Points on a hilly landscape, in no order, each with its height.
From any point a ball rolls to the lowest of the 2 points nearest to it. It stops when none of these is lower. Distance is the straight distance between rows; heights are no part of it.
<142>: [ 81  85 119 182 111 148 133 149 108 118 141 129 152  99 119  78 181 109
 179  90  87 151  77 163 187 113 134 134 185 143 148 138 152  75 150]  height 138
<383>: [125 136  98  83 182 138  64  89 121 154 127 138 136 114 102 100  99 106
 164 127 145  89 130 117  91 130 141 145 135 127 102 118 136 119 114]  height 205
<35>: [130 120 129 136 113 152 102 182 142 126 165 122 141 141  63 112 132 114
 176  71 125  86 164 136 143  87 110 104 139 161 166  88 149 154 133]  height 733
<565>: [141 117 133 116 152 151 118 147 159 139 100 121 135 137 107 166  90 151
 125 121 165  82 136 146  87 130 103 143  93 106 148  92 107 169 118]  height 328
<462>: [143  71 149 152 104 121 117 171 128 123  93 128 101 156 105 160 110 128
 146 125 142 114 174 121 141  87  95 141 123 112 145 116 136 145 143]  height 420
<588>: [ 98 128 132 110 181 102 164  75 172 140 126 127 134 127 188 133 102 135
  78 193 114 124  84 119  92 182 101 178  83  81  88 154 137 142 108]  height 385
<729>: [116 113 138  95 199  87 114  52 133 136 138 127 117 133 175 125  89 120
  95 150 124 138 120  82  76 143 133 166  90 118  91 164 108 117 122]  height 438
<112>: [205 166 135 144  46 151 105 155  91 126 134 126 124 120  76 173  90 155
 113 137 177 204 143 153 123 165 156 106 113 158 149 135 111 147 116]  height 535
<628>: [ 92 112 148 108 183  93 163  81 133 119 171  94 113 150 153  84 124 101
  78  57  91 162 142  59 140 120 121 112 108 169 112 143 124  91 150]  height 591
<255>: [156 201 109 154  93 150 156 132  59 152 102 147 117  96 158 108 135 156
  98 155 154 205 114 160 126 151 140  90 147 118  89 149 109 157 100]  height 374
<365>: [134 181 137 133 130 131 148 141 146 136 105 139 121 139 142 165 138 153
 112 185 153  92 116 169 123 144  93 129 116  69 116 100 109 172 101]  height 236
<564>: [174 161 141 153  74 149 116 155  80 123 117 150 128 133 102 155 129 156
 134 132 172 162 162 151 150 113 112 104 120 123 141 118  97 169 119]  height 587
<321>: [172 189 123 113 122 125 150 144 158 156  87  95 126 144  92 225  81 171
 103 151 169 130  81 142 116 170 137 106 120 126 186  88 128 142 104]  height 461
<603>: [ 72  99 151 116 150  94 138 132 152 106 214  85 110 135 147  92 144  70
 103  89  82 137 104  91 167 135 125 126 164 167 138 148 143  85 182]  height 685
<146>: [112 126 118  74 208 121  75  84 137 134 117 141 149 108 117  97  98 123
 120 100 120 129 121 105  77 157 140 167  92 136  93 146 121 116 135]  height 345
<381>: [104 165  88 107 162 113 174  98 181 149  80 127 140 131 173 138 144 138
 117 201 104  88  63 145  94 178 114 148 112  79 112 123 165 129 101]  height 336
<329>: [ 92  66 127 162 117 128 117 129 107 104 151 128 135  88 127  84 174 104
 173 114  88 136  89 137 171 115 157 149 186 143 149 154 145  37 166]  height 247
<430>: [110 109 146  99 197  84 120  62 129 131 148 120 109 138 158 101 100 117
  95  99 113 149 141  58  97 123 135 144  95 142 100 162 116 105 133]  height 472
<339>: [104  59 156 114 133 124 151 138 169 102 172 100 107 164 134 120  97 112
 101  54 106 125 179  87 108 127 123 149  78 135 119 127 126 128 141]  height 529
<216>: [106  56 142 159  81 130 120 198 173  96 140  95 139 124 102 145 141  67
 146  99  96  96 136 140 164 112 125 119 157 169 163 107 160 110 174]  height 249
<398>: [140 176 104  96 119 148 187 128 194 145  70 119 177 126 121 197 128 182
 116 145 136  86  91 156  93 180 136 103  93 126 179  82 113 152 111]  height 423
<740>: [108 141  95 101 169 100 170  79 180 140  94 120 135 126 192 140 124 131
 101 219 104  97  69 132  84 180 117 168 100  85 102 147 157 114 106]  height 359
<246>: [112 189 109 110 146 134 181 118 187 146  92 130 152 136 153 150 151 159
 116 177 120  83  81 164 103 174 105 126 110  86 131 103 133 167  99]  height 302
<750>: [109  70 138 140 113 112 105 113 113 103 172 132 125  93 134  88 169 107
 173 130  95 114 126 110 159 106 170 146 179 139 148 160 133  37 161]  height 340
<224>: [125 166 108 124 156 102 123 103 137 141  85 131 111 127 160 143 134 122
 113 222 132  93  93 145 108 150 117 150 134  66  85 123 143 118  96]  height 26
<484>: [138 146 101  98 149 130  63  88 104 148 119 141 130 114 113 117 112 103
 165 166 156  82 134 128 106 121 135 135 147 108 101 121 135 111 102]  height 110
<101>: [113 102 128  87 170 100 100  96 141 118 201 106 127 116 143  85 123  97
 132  84  97 107 144  65 111 110 181 117 143 179 143 143 122  66 161]  height 610
<49>: [118  54 155 157  89 132 134 169 138 103 126 142 108 148 118 130 144 119
 149 117 119 118 183 125 160  94 102 145 132 109 131 134 137 133 158]  height 457
<563>: [120  60 138 153  95 130 116 191 159 111 128 105 123 139  91 143 124  88
 155  94 107 102 164 122 153  94 117 119 145 155 164 107 165 123 165]  height 317
<158>: [141 142 140 128 135 139 132 147 151 136 107 128 123 145 125 174 107 154
 124 158 167  84 135 154 110 131  98 136 104  84 135  92 104 174 110]  height 291
<385>: [127 130 129 133 147 119  93 118  89 140 109 156 105 124 123 100 138 120
 150 165 149 120 136 118 154 115 108 155 151  89  91 138 142 125 120]  height 569
<669>: [167 181 120 149  69 168 161 151  67 139 134 149 120 111 150 123 125 173
 100 137 165 208 132 164 125 146 145  97 130 135 106 146  94 182 108]  height 422
<597>: [156 224 113 159 100 123 159 131  84 136  78 147 114  99 155 132 154 156
  92 176 136 176 102 167 131 154 130  92 140  87  86 139 121 140  94]  height 312
<393>: [194 154 136 155  49 153 108 153  77 128 133 139 134 126  85 157 105 153
 141 114 170 186 156 140 147 124 138  98 120 162 159 132 106 157 118]  height 568
<676>: [126  91 143 115 123 110  88  93 115 103 198 153 124 104 134  83 169 116
 179 148 116  86 162  94 140  91 171 144 160 137 136 161 112  74 137]  height 450
<528>: [127 193 122 138 141 112 135 123 124 143  86 139 114 128 146 140 149 137
 112 206 138 109  98 160 131 147  96 130 137  65  87 116 137 142  93]  height 143
<140>: [ 98 103 156 103 171 121 138 118 159 110 170 121 127 149 128  89 112 129
  95  49 105 142 161  92 105 136 117 159  75 137  99 139 116 139 139]  height 555
<742>: [155 172 100 152 105 138 112 108  52 147  73 152 125  96 156 107 138 132
 129 169 165 156 123 139 142 125 132 103 149 101  90 142 122 116  97]  height 501
<667>: [102  48 167 133 107 110 147 152 163 102 172 122  89 165 131 126 122 105
 125  99 104 120 186 101 136 111 108 151 112 115 119 142 136 134 151]  height 494
<716>: [127  53 130 188  71 144 149 178 124 111  74 130 140 131 111 156 142 112
 158  98 107 154 148 139 179  80 127 116 158 164 167 122 154 119 170]  height 237
<539>: [129 235 113 116 118 115 170 123 156 153 101 126 130 136 131 163 163 153
 122 177 117 105  77 167 115 172 116  93 125  92 128 101 137 158  82]  height 346
<171>: [109  84 117 166  91 170 171 150  79 132 106 166 129 148 171 105 165 160
 159 105 134 164 150 146 180  82 116 130 145 122 123 146 122 159 141]  height 261
<801>: [135 121 126 103 125 130  70  79 114 113 195 164 141 111 124  80 158 115
 179 160 137  71 163 110 124  93 159 146 150 129 117 151 111 103 109]  height 435
<107>: [138 139 101  83 151 131  77  66 130 123 135 139 138 123 148 129 125 108
 143 196 141  70 127 143  72 134 159 145 124 103  92 127 111 116 102]  height 246
<371>: [156 161 119 113 139 136 161 141 172 160  65 104 142 132 108 211  80 172
 103 150 164 105  83 145 106 164 120 115 111 117 187  83 125 147 111]  height 446
<407>: [ 93  91 139 109 150  88 104 123 139 113 208  92 112 113 140  92 138  78
 132 102  86 114 108  82 146 125 158 122 171 169 152 147 138  55 173]  height 659
<70>: [ 97 111 168 111 175 105 171  86 138  99 164 104 123 154 139  88 126 117
  67  43  93 164 159  71 132 126 111 131  72 156 102 136 111 111 135]  height 575
<741>: [101  43 130 171  81 169 174 158 118 109 111 159 139 143 154 121 170 142
 158  99 104 152 156 152 184  82 121 142 151 129 136 146 135 132 162]  height 198
<119>: [132  72 141 183  92 123 128 186 133 123  71 114 128 141  79 154 130  97
 150 103 106 148 143 123 181  87 112 113 161 168 171 110 173 127 163]  height 300
<798>: [ 78  88 152 111 139 117 153 141 170  98 216  93 117 154 143  94 135  82
  92  66  87 135 142  93 148 133 120 126 129 162 126 133 138 117 174]  height 700
<522>: [ 93 118 119 102 170 146 103 164 155 131 186 118 139 130  89  60 129 105
 151  55 103 104 144 109 131 124 128 138 134 160 134 108 161 130 152]  height 706
<461>: [128 123 108  66 189 129  62  69 133 127 133 141 158 104 119 102 101 114
 137 112 122 104 139 108  64 140 168 155  99 150 103 142 109 104 128]  height 297
<815>: [163 177  83 149  81 142 129 104  44 154  83 144 125  82 179 107 129 136
 115 165 160 172 121 147 113 132 159  81 155 123  88 156 109 116  91]  height 449
<753>: [161 147 132 124 168 132 120 162 133 160  80  96 123 159  52 187  71 159
 109 108 171 142  92 136 118 128  98 130 117 140 181  83 141 176 119]  height 500
<595>: [151 211 125 114 102 132 172 138 169 143 111 119 138 138 124 201 132 169
 113 161 145  97  97 165 107 166 130  95 115 104 157  87 108 163  90]  height 390
<452>: [113 119 131  99 190  90 139  45 150 134 122 121 133 123 189 134  91 126
  76 177 114 140  91  98  72 162 123 172  73 107  91 167 115 116 111]  height 410
<296>: [155 241 119 157  91  98 189 135 123 131  79 145 114 108 157 157 177 165
  94 182 107 157  88 166 125 161 130  95 131  81 102 143 135 137  86]  height 232
<18>: [ 90 105 128 107 163 112  97 145 143 128 199 103 125 120 108  68 131  87
 154  86  91 108 116  88 143 127 146 136 164 162 141 127 165  80 161]  height 687
<149>: [148  88 138 134 147 122 113 164 142 146  84 106 106 159  91 167  77 135
 129 114 158 109 144 120 104 105  93 140 108 120 159  98 139 160 130]  height 372
<797>: [200 180 139 134  81 128  97 156 104 140 116 110 113 141  56 201  77 150
 110 140 177 186 118 143 130 163 143 110 118 147 162 113 129 142 105]  height 505
<123>: [108  24 133 180  72 152 165 165 140  99  87 138 133 133 143 151 150 113
 149 102  94 146 155 153 177  87 125 134 154 147 150 140 147 110 173]  height 250
<317>: [ 86  90 133 185  95 155 136 172 130 100 155 131 162 108 108  91 190 106
 171  89  88 135  99 171 190 110 121 124 169 147 150 127 146 109 157]  height 19
<420>: [121 110 131  85 180  94 101  73 134 113 181 116 129 122 162  96 121 108
 119  85 107 114 161  63  96  99 175 117 113 179 128 154 107  83 151]  height 563
<724>: [167 143 120 153  60 168 165 161  60 130 117 153 120 133 162 147 119 177
 114 130 166 197 146 153 135 120 147 103 124 137 122 140  89 181 120]  height 398
<363>: [113 131 120 109 159 160  95 165 144 137 170 127 143 132  67  78 123 120
 166  62 126  91 156 129 122 107 110 126 129 151 137  95 150 160 131]  height 717
<269>: [132 138 112  80 148 141  67  61 125 115 187 157 142 122 129  97 144 110
 159 178 140  66 154 129  87 113 159 147 131 127  97 142 104 133 103]  height 350
<387>: [140 133 115 158  81 171 162 151  53 145 109 159 126 139 170 112 144 172
 136 116 158 189 139 145 159 103 125 108 138 131 116 144 103 183 120]  height 341
<438>: [183 178 137 127 124 123 118 152 131 152  92 101 113 152  72 214  76 158
 103 146 178 152  93 140 127 149 124 110 121 128 175  91 130 154 108]  height 479
<53>: [142 175 129 146 124 137 109 132  78 141 100 158 119 122 122 113 146 136
 138 159 163 140 131 145 158 123  96 122 142  88  98 121 123 152 110]  height 541
<625>: [155 189 132 155  96 149 127 142  68 135 111 156 125 121 123 123 145 152
 126 146 166 167 142 156 157 127 104 106 132 104 109 126 106 167 110]  height 562
<819>: [102  82 142 177  77 148 127 186 146  92 154 125 156 116 100 119 175  95
 168  91  92 114 131 157 181 103 120 118 159 155 160 115 145 117 164]  height 137
<378>: [126 116 138  83 194  90  97  50 129 116 137 127 141 119 151 109 110 117
  96  87 110 138 153  67  82 116 156 135  80 168 108 160  96  87 139]  height 507

Call two points neighbours if one is among the 2 nearest of the other. Go from one point of each pair to the other, from neighbour to neighbour, staying as low as possible. Name the highest point that can't be avoided.
<246> and <296> -> <539>
<484> and <741> -> <676>
<317> and <716> -> <563>
<716> and <246> -> <669>
<716> and <741> -> <123>
<224> and <246> -> <381>

Where does a ball stop that starts at each point below?
<669> -> <296>
<742> -> <296>
<724> -> <741>
<462> -> <224>
<363> -> <407>
<753> -> <224>
<801> -> <484>
<35> -> <317>
